Each row is a point on a landscape with many valleys, with its height.
From any point a ball rolls to the lowest of the 2 points nearest to it. It stops when none of these is lower. Distance is the straight distance between rows; heights are no part of it.
Fite h=598: [ 17   7 -34  54  24   9 -20 -27 -24 -16 -34   9  28 -14  -3 -11   6 -13
   3 -25  17  13   8  22  19  -7  13  45   7 -20   9  11  38  10  23]
tam h=287: [ 36 -30  30  29  12  21  29  16 -15  13 -33  50  -2 -22   1  11  -3  -4
 -44  14   8  55  42  -4 -12 -12  27  11 -23  21 -33 -13  13  10  40]
Zap h=866: [  4  78 -23 -21  60   2 -37 -11 -18 -34 -11  -7  10 -28 -30 -13  11 -55
  32  17  -9  -5 -28  19   2   6  15  16  20   4  47 -53  24 -39 -12]
leput h=211: [  9  -6 -22 -22  29 -23 -18  33   8 -26  12  23   5  15 -12  18   6 -10
  -7  20  -4  41  17  15  23   2  16 -24  28  23   9 -45  11  -9 -53]
vizif h=628: [ 46  10 -31 -13  -6  21   3 -32  37 -11 -49  36 -24 -67 -11  -9  -9 -34
  45 -23 -40   3 -36  30 -41 -41  76   8 -15  -9  -1   0  10 -53  11]
fid h=437: [-45  15 -10   4 -29  19  33 -29  17  31 -11  10   7   4  31 -12  20 -10
 -12 -21 -24 -35  -1   2 -33 -19 -35   4  -3 -36  13 -19   9  27  13]
ludur h=781: [ 15   1  13 -23 -48 -25  35  38 -27 -33  88  -5 -33   0 -29 -10 -44  39
 -25  68  18 -26  60 -72  21  44  10 -48  23 -24 -10  40  18  51   6]
Zirel h=184: [-22  46  -6  16  18 -19  -7 -35  -5 -40  50 -37  38  -6  16 -22   9  16
  36  -2  18  10  -2  13  54  26 -25   0  22  -9  17  -3  15  -8  -5]
buto h=853: [-23  38 -51 -16  15   4  24 -11 -14 -14  14  64 -27 -22  18 -22  -7 -16
  -4  43 -26  -6  22  10 -17   3  65  -2 -17  -4  37 -67  34   7 -23]
Geka h=481: [-16 -14  -4  -1 -15  -3  21  17  37 -14  53 -14  -8 -16  39 -29  -5  61
   5  19   8  11  32 -40  65  23 -16 -34  31   8  -7  19 -24  37 -35]
rep h=597: [  6  -5 -35  -8  -9  13  -9 -30  33  17 -63  29  -8 -66 -18  19 -12 -18
  47 -29 -38 -16 -48  54 -42 -22  20  48  -3 -16  10  26  -1 -29  -4]
lali h=152: [  6  13 -25   5  10 -36 -10  43   0 -34  47  -3 -20  -3  22  -9 -20  12
   5  14  -3  31  48 -19  56  42   8 -14  35  15  21 -46   9  19 -65]
dizil h=762: [ 17  -2   0  24  -3 -33  10  11   4 -35   4   3 -16  11 -21 -10 -16  19
 -28  19  40   1  35 -57  37  14   0 -33  28 -17 -20  40 -14  42  16]
goz h=535: [-31 -13  -1  19 -47   5  21   6  -1   0  26 -10   3  21   4  -7 -14  24
 -38  34  -6  -8  50 -10 -10   1   4 -11  25  -9 -19  49  42  50  11]
Zetuv h=334: [ 15  41  10   1  16 -46  -2  26 -26 -12  -9  -1  -9  -3 -33 -14 -40   5
 -35  70   6  24  51 -47   8  44  37 -11  12  23   6 -11  22  18  20]
zoka h=486: [-20 -17 -15  43 -22  -6 -12  -6 -28 -13 -25 -15   2  18  -9  -6 -29 -46
   7 -15  34  -7  -8  20  -2  29 -61   8   4 -10  16  17  13  42   5]
puge h=362: [ 29  22  15 -47   0 -27 -26  20  26 -15 -10 -40  -9   1 -68   4   2 -12
   7  45 -15   6 -17  14 -10   1  65  -3  -8  39   3   4   1 -38 -19]
tulig h=787: [-24 -40  -5  -7 -27   2   0  17  17 -10   5 -52  -9  42 -14  19 -10   4
  -1  -1  18  12 -13  15   9   3 -69 -17  37 -11 -11  48 -26  32 -18]
ruba h=799: [-49  -5   2 -54 -18   6  19  16  35  27  28 -44   0  11 -17   2 -13  49
  -6  53 -10  -1 -35  21 -27  -7  -7 -26  18  33   1  78 -28 -15 -34]
pusev h=203: [ 59 -60  -8   7   4 -39 -37  38  -5  -8  -9 -44   7 -17 -20  -2   0  20
   5 -14  19 -20   4 -57  35  32 -14  -2   1 -17  -2 -37 -36  13   6]
fama h=463: [ -6  22  -7  26 -29   0   4 -36 -21 -69  49   6  -3  38  -8   7  16 -52
  38 -67  11 -28 -12  16  30   1 -59   1   1 -35  17 -13 -18  10 -15]
Rati h=518: [ 11  33   1  13  45  18  -2  12  13  -2 -33  19  11  -9  17 -20  -8  24
  18   3  16  64   9  25  54 -15  31 -15  34   4   6  10   1  -3 -35]
Kol h=231: [ 41 -44  27  10 -24  -6  33  36   5   5  22  33 -11   9  18   9  23  21
 -67  -4   7  11  18 -82  15   2  14 -78  -2   0 -42  12 -35  -1  33]
Vezop h=427: [-23 -20   2   0 -31  17   8 -41 -21  30  -2  12 -16  31   7  -1   0  -2
  13 -25 -23 -78 -43  48 -46 -21 -59  -7  -5   3  31 -17 -45   3  16]
Kug h=166: [ 30  41   5  -6  47 -19 -28 -12 -10 -33 -10 -31  30 -39   1  -4  38 -22
  -5  21  28  19  -3 -21  50  24  34  -6  18   9   7 -42  22 -25  20]
fufab h=554: [-51 -27 -50   5 -69  49  12 -12   9  16   1 -24   4 -19 -15  12 -12  14
 -15  23 -10  -4 -24  31 -71   1 -55  15  12  31   9  55  11   1 -21]
Dapu h=296: [ 56  -3  36   1  69  -7 -40  10 -38  -1 -35  18  -3 -30  33   2   2 -36
  24 -17  34  15 -16  -3  50  10  18   6  14 -14 -17 -71   3 -17  20]
tuti h=556: [  7   1 -14 -29  37  22 -16 -35 -15  66 -43  21   8 -58   0  39  14 -10
  45 -25 -24 -19 -32  53 -36 -24  -9  70 -26 -35  10  10   4 -38  13]
Nevev h=396: [ -9   4  12  36 -29  19  22 -29 -18  12 -29  61 -10 -12  32 -27  12 -32
  11 -65 -16 -53  26  -3 -10 -17 -35   4 -12 -59  21 -36  30  29  35]
Riben h=773: [  1 -41  -1 -19 -25 -24 -11  33  27 -32  19 -21   0  22 -17   9  -6  29
 -18  27  36  -5  -9 -34  32  -8 -10 -43  34  14 -23  40 -22  24   7]
tum h=786: [-12 -28   7 -48  -5 -10  13  16  38  11   2 -66  20  -3   1  17   6  41
 -30  36   8 -20 -44 -19   4  11  -8 -39  26  19  -4  63 -56  23  -4]
namuz h=596: [ -6  43  22 -10  50  -9  24 -22  18  10 -33  28  14 -13  28 -12  29 -16
 -25 -19 -16 -16 -18 -13   5 -21  28 -27  -4 -12   9 -35  15   0  39]
kipan h=462: [ -4   2   1 -10  -2 -27  46  12  32  -8  24   5   2   6  47 -12   9  23
 -20  17  14  19  35 -63  32  28  17 -39  15 -23 -18 -37 -11  37 -21]
Sosuf h=508: [  7 -17 -14 -28  29  28   0 -14  19  57  11  17  10 -28  57  73  55  10
   5 -13 -44   4   2  25 -31 -38   4  22 -10 -12  -3 -39 -11 -34 -18]
gosif h=410: [ 10   7 -11 -11  33 -11  13   2  -3  24 -42  15  -3  -5   3  -3   9 -22
 -26  44 -19 -12   6  -7 -30 -18  63  28 -40  26  13 -49  11  -5  15]
Poz h=115: [ 21 -52  47  17 -31   6   3  26  19  40   2  19  -9  13  60  10  23  29
 -42 -47 -11 -29 -20 -64   1  -2  -8 -43 -20 -13 -52   5 -41   7  36]
fozil h=788: [ -9  -2  27 -11 -28 -28   3  19  -5 -36  76   5 -30 -10 -29 -28 -39  88
 -30  70  -2  12  38 -19  35  33  20 -20  24  13  -4  23   3  27   3]
Defa h=750: [ 11   2   0  29  12 -17 -18   0  -3 -45  15 -25   8  34   5 -11   7  -7
 -14 -25  49 -19 -17 -25  69  27 -21 -46  39 -31 -21  40 -15  19  10]
kuzut h=403: [ -4 -11  20  40  25  -8 -54 -22 -36  10 -45  -5  11  11  17 -18 -18   7
  21 -60  23 -37 -13   3  27  15 -52  40  -4 -32  -2  15   5   6  42]
sufin h=348: [ 12 -25  20 -43   4  -4 -23 -35 -27  27  -7 -15 -12  28 -34  11  11  -5
   5 -18 -19 -77 -53  58 -37 -28 -14   5  -9   7  23 -23 -48 -28  17]
dip h=438: [ 32   4  17 -33  -3 -15 -14  -7  -1  13 -18 -22 -18  15 -50  18  17 -25
  12  16 -56 -19 -30  15 -55 -38  69  22 -37  51   0 -15 -12 -47  11]
fiv h=558: [-56 -24  -7   4 -57  25  45   7  10   6  47 -44  22   8  23   3  -6  27
 -30  51   2 -16   6 -21 -54   6 -34  -1   1  23 -13  59   1  45  -1]
feli h=351: [ 11  -7  45  -3 -48  -6  49  24 -50  29  21  71 -37  52   1  -7  -1 -40
 -36   0   0 -34  61 -39 -13   3  13 -46 -25 -24  11 -10  18  24  28]
Gedu h=578: [ 15 -18 -33  53  -1  45 -27  -9   5 -11 -45  32  31 -45  15   8  -1  -3
   8 -50   3  43   8  50  -4 -33  48  45   5  -8  -2  22  23   4  18]
Ros h=775: [ 29  10  11 -13 -16 -61  27  51 -12  -9  42  15 -35 -17  -5 -18 -38  24
 -35  45  12   0  71 -64  50  60  22 -57  16 -20   2  -7   6  47  -9]
Vetir h=304: [ 19   4  25  32  25 -11  -9 -14 -15 -22  -4  29   0  22  -5 -10  15 -29
 -22 -15  46 -15  12 -47  45  14   4 -27  -5 -23   4 -35   1   0  27]
gef h=474: [-33  11 -52   4  -8   9  29 -44  -3   4  -1  12  11 -21  17  -5  22 -32
  39 -19 -16  -9 -13  36 -28  10 -54  37  -8 -22  34 -34   1   3   1]
litam h=534: [ 15 -47  29  22   1  20 -16  43  40  45 -31  20  26 -14  26  52  16  10
 -21  -7  -2  54  20   2 -10 -29   3  14   9  18 -16   6 -18  -3  -2]
Gara h=401: [ 40   6  24 -23  16  27   1  46  26  35 -59  16 -12  -4  -8  26 -16 -11
   6  12 -10  56  14  19 -22 -36  60  10  -8  43 -31   9 -11 -24   3]
vobus h=260: [  5 -63 -21   5  -2 -40  -6  15   0   1   2 -71  20  -3   3  18  13  21
 -18   7   9  -2  16 -43   5  28  -4  28 -11   5   7 -11 -22  23   3]
deba h=827: [-48  33 -18 -30  10  25   8 -29  38  13  -3  15  -8 -14  -9 -24  -2  23
  14  -1 -22 -17 -34  39   6 -29  15 -25   8  19   2  34   7 -18 -13]
Nek h=169: [ 30 -52   3  24  -6  35   8  -3 -21  18 -35  97 -21  -9   4 -23 -14 -21
 -23 -35  -7   1  23  28 -18 -33   4  -2 -15 -13  10 -56  22   6  30]
Mivos h=569: [-17   2  -9 -15  18  -2  -8 -40  15  15  26 -33  51 -36 -11  14  30  -9
  26 -20   3 -15 -22  28   7 -18 -32  35  -9 -32  17   6  14 -32  20]
palu h=850: [-54  25 -40 -37  23 -12  31   6   5  48 -31   0 -19  18   5   1 -20  -8
   2  24 -19 -24 -22  10 -32  16  -8   0 -11  36  24  -8  -2  10  -9]
nep h=591: [  8  23   8  -6  39  43 -16 -15  34  54 -54 -26  14 -31 -21  39  -8 -17
  51 -19 -32  12 -23  26 -27 -13  36  52  -3 -35 -13  63   3 -14 -29]
gotob h=500: [-14  14  -8  32  16 -14  -1   6   8 -11  14  -9   2  -1  23 -27 -21  69
  -4   9  22  53  26   5  67  14   9 -16  38  13   2  32  -3  21 -25]
non h=487: [-22 -42  -3  36 -26  27 -30 -28  13  -3 -11  -9  17   3  27  23  28   4
  21 -55  -2  -6  16  30   2 -21 -37  36   5 -30   4  -7  18   7 -14]
vifi h=531: [-38 -42 -14  12 -46  37 -17 -38  29  16   1 -22  20  -9   4  37  18  11
   5 -33 -24   5   1  52 -39  -4 -65  35   5   9   0  45   5 -10 -22]
ralev h=249: [-26  55   1  15 -17 -20 -18 -18 -13 -19  16  -4 -32 -10 -30 -74 -51  38
   3  64   1  19  -3 -10  24  23  40  17  -4  51   1  10  12   3 -18]
galig h=533: [-26   9   5  -8 -14   6  15 -60  -2  -2  15 -26  21 -11 -16 -14  28 -15
  25 -22  11 -44 -52  26 -24  -9 -91  -9  -2 -25  19  15   7  -9  45]
lefi h=356: [ -6  -4  11  -5 -15 -30   8  -6  -2 -15   2  -6  -3  36  -1   0  13 -24
 -16  -6   0 -24   3 -26   6   5 -12 -25  -6  -6   5 -30 -16  29   0]
Dusos h=530: [ -7 -43  35  15 -68   4  33 -13  -6 -29  59 -26  13  40  24  10  22   8
 -29  -1   2 -56  16 -53 -31   1   6  -7 -19 -19 -19  13  -5  33   2]
rugif h=510: [-22 -55   6  29 -42   3   1  23  12  18 -14  -9  -1  26   1  31  -7  24
 -33   5  -2  10  48 -16 -17  -4 -35  24  15 -10 -24  37  11  43  15]
Feb h=859: [-27  69 -43 -19  54   1  -5 -14 -21   1 -23  21 -22 -43  20 -37  -7 -31
  14  50  -6   6   3  -4  11  16  33   5   3   9  38 -48  32 -16 -31]
Lolot h=89: [ 33  30  -1   7  35 -26 -40   5 -18 -53  23 -13  -1   1   9  -4  17 -33
  -4  12  28   9  27 -19  67  51  15 -19  33  -4  34 -51   6   3 -24]
pogu h=391: [ 30  13  34  -8 -20 -23  45  59 -43   2  15  67 -31  35  -8  25 -18 -21
 -40  33 -14  28  57 -34   4  14  15 -40  10  -5   4 -41  38   9   8]
venos h=769: [ 17  46 -10  21   2 -32 -11  42 -18 -21  16   8 -32   7   2 -33 -47  30
 -21  14  33  14  49 -49  54  46  -8 -61  50  -3   0  20 -20  31   6]
feni h=700: [-30  41 -71   2  17  19   4 -21   7  -2 -45 -23  15 -30 -17 -26 -24  -1
  41 -10  -8  17 -39  30 -21   7  21  37  -7  14   9  55  15 -19  -9]
Bagi h=47: [ 16 -36  -3   2 -17   4  -9 -17  -9   3 -29  56 -33   3 -17  -4 -12 -22
 -13 -22 -29 -42 -14  65 -22 -57  -1   8 -12   1  20 -47  -4   2  15]
Kezi h=867: [-34  18 -49 -22   9 -16   2 -17   8 -18  22 -37  24  11 -26 -15  -8   7
  11  46  13  25 -18  28  -4  23 -15   6 -12  40  12  -2 -10 -35 -48]
lunu h=339: [ 51 -12  10  26 -48 -31  -5   9 -19 -68  44 -13 -22   7  -5  -1  11 -14
   8 -54  42 -44  25 -77  52  51  -9   6 -26 -47 -28  -8 -33  29 -34]
dipum h=352: [ 23   4  36  35  20  -5  -4 -23 -38   0   0  42   6 -12  25 -32  23 -33
   1 -40  24 -20  24 -31  15   5  -9   9 -34 -66  -6 -45  35  14  34]
Voge h=416: [ 10 -80  58   5 -23  11 -22  24 -11  32 -15 -26  -9  30  41  14 -19  47
 -25 -33  -9 -47   9  -7 -27  -8 -30  -2  -4  10 -18  20 -26   4  17]
piris h=241: [ 68  14  40  29  54  -8  -8   6 -21 -22 -33  13  -2 -19  12  -3  18 -24
 -22  -5  47  49   5 -35  45  22  41 -11   5   8 -10 -38   1  -9  33]
zopir h=426: [ 10 -17  11   5 -28 -22  36  53 -36  25  -2  44 -10  25  -4  31  -7   6
 -27  32 -35  20  45  -2 -33  -8  28  19  -1   3  -9 -27  46  26  28]
gize h=449: [ -2  -1 -44  10 -19   3  23  10  -8  23 -39  37  -2 -16  -1  -2  -7 -11
 -31  17 -56  -6  -6  -3 -72 -41  52  27 -32  16   4 -12  18  -4  20]
peko h=226: [ 21 -39  21 -13 -31  17 -28 -14   4  17 -22  23 -11  14 -40   4   1  18
 -10 -22 -24 -51 -43  58 -49 -56  22   9  -1  33  12   9 -33 -24  24]
sirin h=823: [ -2  71 -24 -29  45  27 -29  -5 -29 -26  18 -49  27  14 -35 -17 -28 -34
  33  -5  42  33 -55  45  13  55 -29 -26   6  25  54   4 -34 -14 -10]
Las h=309: [-40  49  11 -36 -27 -33   3  22 -10 -18  36  31 -37   1 -40 -50 -39  47
 -15  72 -38   2   2  -6  -6  -1  34  -4  21  57  -7  -5  17   2  16]
keb h=610: [-15   1 -61 -36  19  14 -21 -36   1  -7 -13 -27  20 -17 -39  37  13 -10
  38   2 -14   5 -37  25 -36 -14  42  31 -23  18   5   1  -3 -56 -47]
pef h=450: [-11 -12  13  58  -9  11 -26 -27 -29   0   1 -39  36 -13  35  -1   6   4
  34 -68   4  -7  13  12  -1  -1 -85  55   2 -42  -4  15  27   6  26]
rane h=492: [-12 -41  49  36 -65  11   5 -43  -3 -34  39  11 -14  40   1 -13  12  -8
  -5 -25  35 -52   6 -42  13  -9 -23 -11  -7 -46 -40  17  18  23  19]
tulog h=812: [-24  13   8 -22  -8  -2  17  -3  24 -10  -3 -17 -11  21 -32 -20 -10  23
 -14  61  -8 -19 -27  14 -18 -21  20 -23  22  43  -5  44  -5   5   1]
lomi h=302: [ 29  59   0   9  44 -12 -14   5 -43 -28  24   0  39 -27  15 -11  34 -39
  39 -27 -12  -8  -8  22  35 -26 -42  20  34 -34  47 -25  29 -39  21]
bilon h=513: [ -8   1 -52 -13  20  12   1 -35 -38  47  -9   0  18 -32   9  50  20 -12
  62 -24  -7   4 -36  54 -32  -1 -62  58  -9 -33  24 -35   1 -35 -13]
bapi h=453: [  2 -13  38  51 -24   0  13 -27   8 -23  42   5  -6  11  20 -18  31   7
 -22 -29  32  -9  43 -55  39   9  16   7 -24 -55 -33   6  37  22  15]
gez h=543: [ 12  27  15 -34  57  -3  17   7  45  21 -30  -5  17 -26   6  13  19  20
   3   7  17  35  -8  -6  33  -2  42 -28  27   8 -19  19 -14 -27 -10]
zal h=629: [ 29 -34  34   5  -1 -20 -44 -15  18 -40  -4 -24  21  15 -38  -1  23  15
 -16  -6  13   1 -14   4  27 -15  23  -1  -7   2 -18 -15 -14 -16   7]
sigi h=735: [ 11   9   2  46   7   5 -27 -11 -14 -33  -6 -39  38  23 -16   7  19  13
  20 -39  47   7  -7  12  48  13 -35   8  29 -28 -17  56   3   3  21]
zus h=420: [ 53 -57  50  48 -37 -12   4  -5 -18 -14  24  23 -21  23  -1  -5   4  -7
 -23 -48  39  -2  70 -53  30  11   9  -6 -36 -37 -29 -16  28  31   0]
Vasu h=276: [ 12  38  -3 -10  35  -3 -29 -23  27 -45 -14 -59  14   2 -68  -8   0 -11
  41  20   9  12 -33  38   7  26  36  14   5  20  -4  38   4 -23 -32]
meka h=499: [ 20  23   8 -18  20  19  11  20  24  40 -27 -20  -5 -25 -19  33  27 -25
  25  19 -36  -5 -21 -12 -65 -21  98  23 -45  32 -25  -6  -7 -49   4]
dil h=408: [-45  19 -11 -38  14   1  15  16  42  35  19  -8   1 -13  20  16   0  48
  -4  46 -37  10   1 -10 -25 -19  45   3 -24  44  -2  10  -6 -33 -52]
Sig h=441: [-30   1 -12 -19  10 -19  26  23  25  17  28   5  -7  -8  48   2  -5  33
 -16  47 -29  36  44 -30  16   0  33  -1  -8  23  -7 -39   6   5 -38]
Nise h=848: [-52 -19 -26  -7 -34  -5  31  -4  11 -11  50  -1  -7  23  -1   0  -2   7
  -7  29 -31   3  23  21 -38  -6  25  17 -25   7   6 -13  23  -2 -50]
nok h=345: [ 43 -11  47  26  24  50  36  15  21  11 -45  27   6 -51   6   6  10 -26
  12   9   8  73  19  16 -34 -28  44   7 -29  52 -47   7 -21 -18  50]
litil h=800: [-38   2   0   5 -11  33  15 -26  -4 -45  54 -32 -10  28   3 -11 -26   7
  25   5  57   6 -32  24  15  23 -74 -32  27  -2   0  44 -21  28 -22]
tol h=512: [-39  -9 -27 -21 -37  49   9  12  32  30 -22  -2   3  -9 -22  32 -16  30
  -8  15 -39  22 -10  37 -42 -42 -12  10  15  32  -8  69  11  -5 -11]
gatu h=838: [-45   7 -29   7 -18  18   1  -9  38 -18  17  20  11  -8   3  -3  17  19
 -16  10 -27   9   9  32   9 -35  14   3  14   5  15   2  15   2 -22]
zif h=350: [ 21 -18  47  13  50  11 -49  -3 -28  15 -58  31  -9 -11  22 -11 -20  11
  20 -54  16 -12  -2  13  33  -4 -21   9 -20 -16  -6 -34   3 -15  19]
vap h=235: [ 38 -13  -2  49  24  26  11  12 -36  -2 -46  74   1 -34  12 -20 -11 -38
 -30  -2  13  52  22  32   1 -26  20  17   4   6 -11 -32  32   9  11]
kip h=413: [ -2 -11  25  10 -23 -19 -30 -24  11 -39  26  15   1  38   1   3  32 -22
  21 -62  36 -13  -7 -10  46   6 -52  -9   7 -48 -25 -31 -17  -7  -7]
gefet h=546: [ 21  -6  14 -32  38 -11 -22 -17   3  41 -22  15   1  -3  20  40  41 -16
  27 -24 -18 -22 -16  35  11 -21 -21   6   8 -19   7 -51 -10 -21  -2]
Tebez h=811: [ -2  29 -38 -11   5  22  10 -15  -8 -40  66 -43  12  43 -20  -6 -32 -14
  27 -23  67  32 -57  38  10  38 -68 -39   5  15  20  12 -30   8 -11]
Kozi h=485: [-12 -15 -11 -17 -12  36  15 -49  -3  40 -19 -14  -8  -1 -11 -10 -20 -20
   2 -13  12 -37 -80  50 -64   9 -77  -1 -18  -2  30  13 -10  -1  35]
kerel h=353: [ 14  28  17  16  21 -16 -21  -1 -38 -34  38  11  21  13  19  -3  30 -41
  40 -60   4  -7  -7 -20  63 -11 -68   9  26 -48  -3 -18   8 -34  25]
Tipe h=455: [-16  -6 -15  -7 -35 -16  21  50 -19  27 -25  33  -6  18 -22  19 -15  -3
 -33  26 -57  -2   4  10 -56 -16   3  33   0  29  10  16  16   5  34]
kiza h=347: [ -1 -46  49  -7   4   8 -41  24  10   2  15 -15 -28  30  65 -13 -15  72
  -6 -55 -10 -80 -15 -33  -8  14 -30 -26 -32 -17 -43 -11 -17  -4  15]
gad h=847: [-21   9 -72  -1 -20  23  25 -28  18  -3  23  61 -12 -32  31  -3  29 -14
 -15   8 -27 -10  18  36 -25 -29  34  10  -9  -8  26 -48  23 -20 -35]
kas h=360: [ -5  33  14 -51   6 -36   6  31  17   1  29   0 -14  -2 -17 -29 -12  53
 -15  80 -36  16  -9 -20   9  -8  54 -20  -1  57  -2  -2 -12 -33 -28]
vud h=547: [ 38   5  11 -23  19  47 -18  -2  13  57 -46 -29  -5 -31 -36  35   8 -26
  58  -3 -40  24 -28  -5 -62 -39  83  46 -46 -15 -22  27   1 -29  -2]
Kop h=473: [-21 -14   4   3  -7  15  19 -11  31  49  -6  10  23   8  51  35  51   7
 -20 -29 -40 -12  14  10 -31 -32 -14   8  -6   1  11 -29 -12   6  -1]
Giko h=676: [-30  13 -59 -36  -8   1   6   8 -10  10 -34  -2 -21  -7 -44   5 -52   3
  37  27 -25  26 -15   7 -46 -10  17  34  -7  41   1  37   8 -29 -27]
Tabir h=295: [ 45 -19  33   5  24   1  37  30  18   5   3   3  40 -21  25   0  27  13
 -57  16  13  29  35 -57  16  19  41 -46 -17  18 -21 -32 -30  -5  16]
seza h=466: [ -4 -72  40   4 -51  13 -36  40  -5  28 -19 -13  -7  21   4  41 -30  31
 -13 -17 -25 -12   4  20 -40 -14 -58   2  25  21 -38  51  -2  22  27]
let h=834: [-29  52 -14 -42  45 -25 -20  21  -9   2  -4 -19  -8  16 -24 -14 -38 -49
  18  22  17   5 -20  13  -3  53 -27 -32   7  48  57  -6 -30   0 -13]
Migu h=404: [ -7 -31  -8 -19 -15 -35  10  33 -28  14   0   9 -18  58 -14  15  -9  -3
 -16  13 -27 -25  -7   8 -29  -4 -35  -4  -2  13  24 -14 -18  16  -5]
lufi h=274: [ 50 -53   5  34 -14 -31 -66  12 -37 -41  28 -20 -21  18 -10 -22 -24  -3
   8 -37  33 -36   2 -58  44  52 -43  -2 -17 -26 -30 -19 -30   7 -10]
nono h=182: [ 13  59   1   6   8  -9 -34 -12   1 -47   1 -50 -17 -23 -42 -55 -22  14
  21  42  20  27 -20   6  41  34  46   7   9  44  13  22  -5 -16 -23]
sut h=563: [-17 -49   9  29 -68  33  46 -37   0  -4  48 -56   7  36  15   4  -3  12
 -31  19  15 -21 -21 -18 -52  18 -41  11 -36   5  -7  29   7  34  15]
Das h=647: [-12   9 -50 -25  -5  23  -2  -9  23  16 -20  -5   7 -34 -41  14  -8  15
  36  21 -51  -1 -19   2 -66 -50  62  17 -31  39  -9  53   3 -53 -31]
guso h=371: [ 25   8 -18   9  42 -34 -28  25 -19  -7 -42  11  -8   4 -27   7 -13 -40
 -13  38   7   9  22 -13  -5  17  20  14   1  14  16 -34  19  16   8]
neza h=298: [-14  37  -4  19   5 -13  11  -3   2 -23   9  20  -7   6 -24 -52 -16  17
 -17  44  18  12  38   3  24   5  44 -15  -3  16  11  -7  31  16  -8]
gudeb h=571: [-17  37  20 -39  44  -4  22  -8  35  41 -29 -29  24  -9  16  13  32  -2
  -1   9 -11 -10 -32   3  -6 -32  45  -8   0   1   0   4  -5  -7  29]
vem h=385: [ 72 -19  10  31 -32 -19  12  29 -28 -22  26  25 -43  -2   3   9  10 -22
 -13 -48  58  10  60 -96  41  44  10 -14 -28 -62 -41 -22  -2  30 -31]
beguk h=842: [-55  49 -25 -42   8  -8  10  13  -1   9  14  25 -24   9 -13 -38 -38 -10
   4  39 -10  -3  -8  29 -12   9  -9 -35   0  41  31  -8 -14   8 -25]
daseb h=574: [ -4 -29 -18 -29  39 -21 -21  -8   3  23 -27 -17   2  14 -11  30  15 -24
  17   7 -24   8 -13  28 -12  -4   4  15  -5  10  26 -23  -8 -29 -28]
mikez h=502: [-25 -13 -10  17 -15   1  -3 -24 -37 -37  27  13 -22  51 -29 -19 -34 -49
  19 -27  34 -19  -5  13  -3  14 -71 -26  -5 -15  26 -22 -26  20  -2]
lolad h=858: [-57   1 -29 -24 -26  -1  38  -4  14  -7  61 -46  -8  16   5   2   1  14
   5  17  -1   3 -22  17 -17  12 -41  -9  -4  19  17 -15 -25   0 -54]
bag h=253: [  9 -29  64   4 -30   2 -27   4  16   0  14  35 -45  28  55  -4   8  16
  -4 -60   3 -50 -18 -52  11  -1 -45 -21 -26 -30 -60  -6 -16  -5   5]
zevub h=246: [  1  71 -17 -15  37  -6  -9  -4 -48 -15  60 -54  55   7  24 -25  18 -23
  29 -12  12  23 -20  17  54  13 -57   7  10 -21  34   6  11 -30   3]
Beb h=452: [-29 -43  15  34  -6  13  -9 -16 -15  27 -44 -38   3  20   4  -9 -29   3
   6 -27  18 -15 -20   9 -16  15 -63  26 -21  -3  -5   3  -6  30  34]
tatos h=876: [ 18  89 -11 -39  84  -4 -37  -9 -22 -15   5 -42  31 -25  -9  -2  -2 -33
  51  17  -2  26 -44  20  29  46   6  33  23 -16  32  -2   6 -62 -38]
lon h=600: [ 32  18  33 -17  33  -8 -29 -12  10  -9  -6 -19  40 -13 -28   5  36  -3
  23 -32  12  13 -23  31  40 -15  13  14  23 -19   0  12   2 -30  21]
kag h=614: [  0  31   6   6  10  17  53   1  17  19 -10  44  10 -12  35 -22   9   4
 -40  21  -7  20  26 -20 -10 -23  38 -34 -18  -5   8 -29  22  22   9]
puz h=719: [-22  38 -30  13  28   1  -3 -13  -9   0 -32 -47  32   1  -3  -5  -8   1
  23 -15  26  14 -31  46  25  14 -20  21  28 -10   9  61   8   1  11]
Siros h=297: [ 32 -30  59   4 -62   0  67  34 -16  17  29  48 -28  30  36  -5   3 -12
 -50 -27   2  -5  44 -70  -6   5   7 -53 -23 -20 -45  16 -23   9  17]
Zegum h=459: [  0  18   3 -10 -32  19  -4  46  38  22 -44  29 -11   2 -40  29 -15  17
   9  15 -33  35  11  22 -48 -47  35  27   3  30 -33  65  12  -4  20]
gepo h=504: [ -1 -48  11 -16  14 -10  12  17  53  38  -7 -10  17   4  60  48  36   8
  -1 -36  -9  19   5 -11  11 -16 -12  -6  11 -15 -15 -13 -33   6 -16]
tifuz h=557: [-10 -10 -20  42  16  47 -15  18  36  23 -31  32  19 -35  33  34   8  -2
 -16  -6   9  68  40  21 -15 -33  31  33  -2   5 -11  32  22   4  -2]

Where does a ball stop that starts at each point below?
fufab -> Bagi
gudeb -> nono
sut -> pusev
Zap -> dizil
Kezi -> dizil
Defa -> fid
lolad -> dizil

Call two points neighbours if one is among the 2 nearest of the other. Go from one point of each pair to the other, from neighbour to neighbour, staying as low as possible. Name the highest point that can't be avoided.
Bagi and Zirel -> fufab
Poz and nono -> Tipe
Zirel and Lolot -> mikez
Vetir and pusev -> lefi
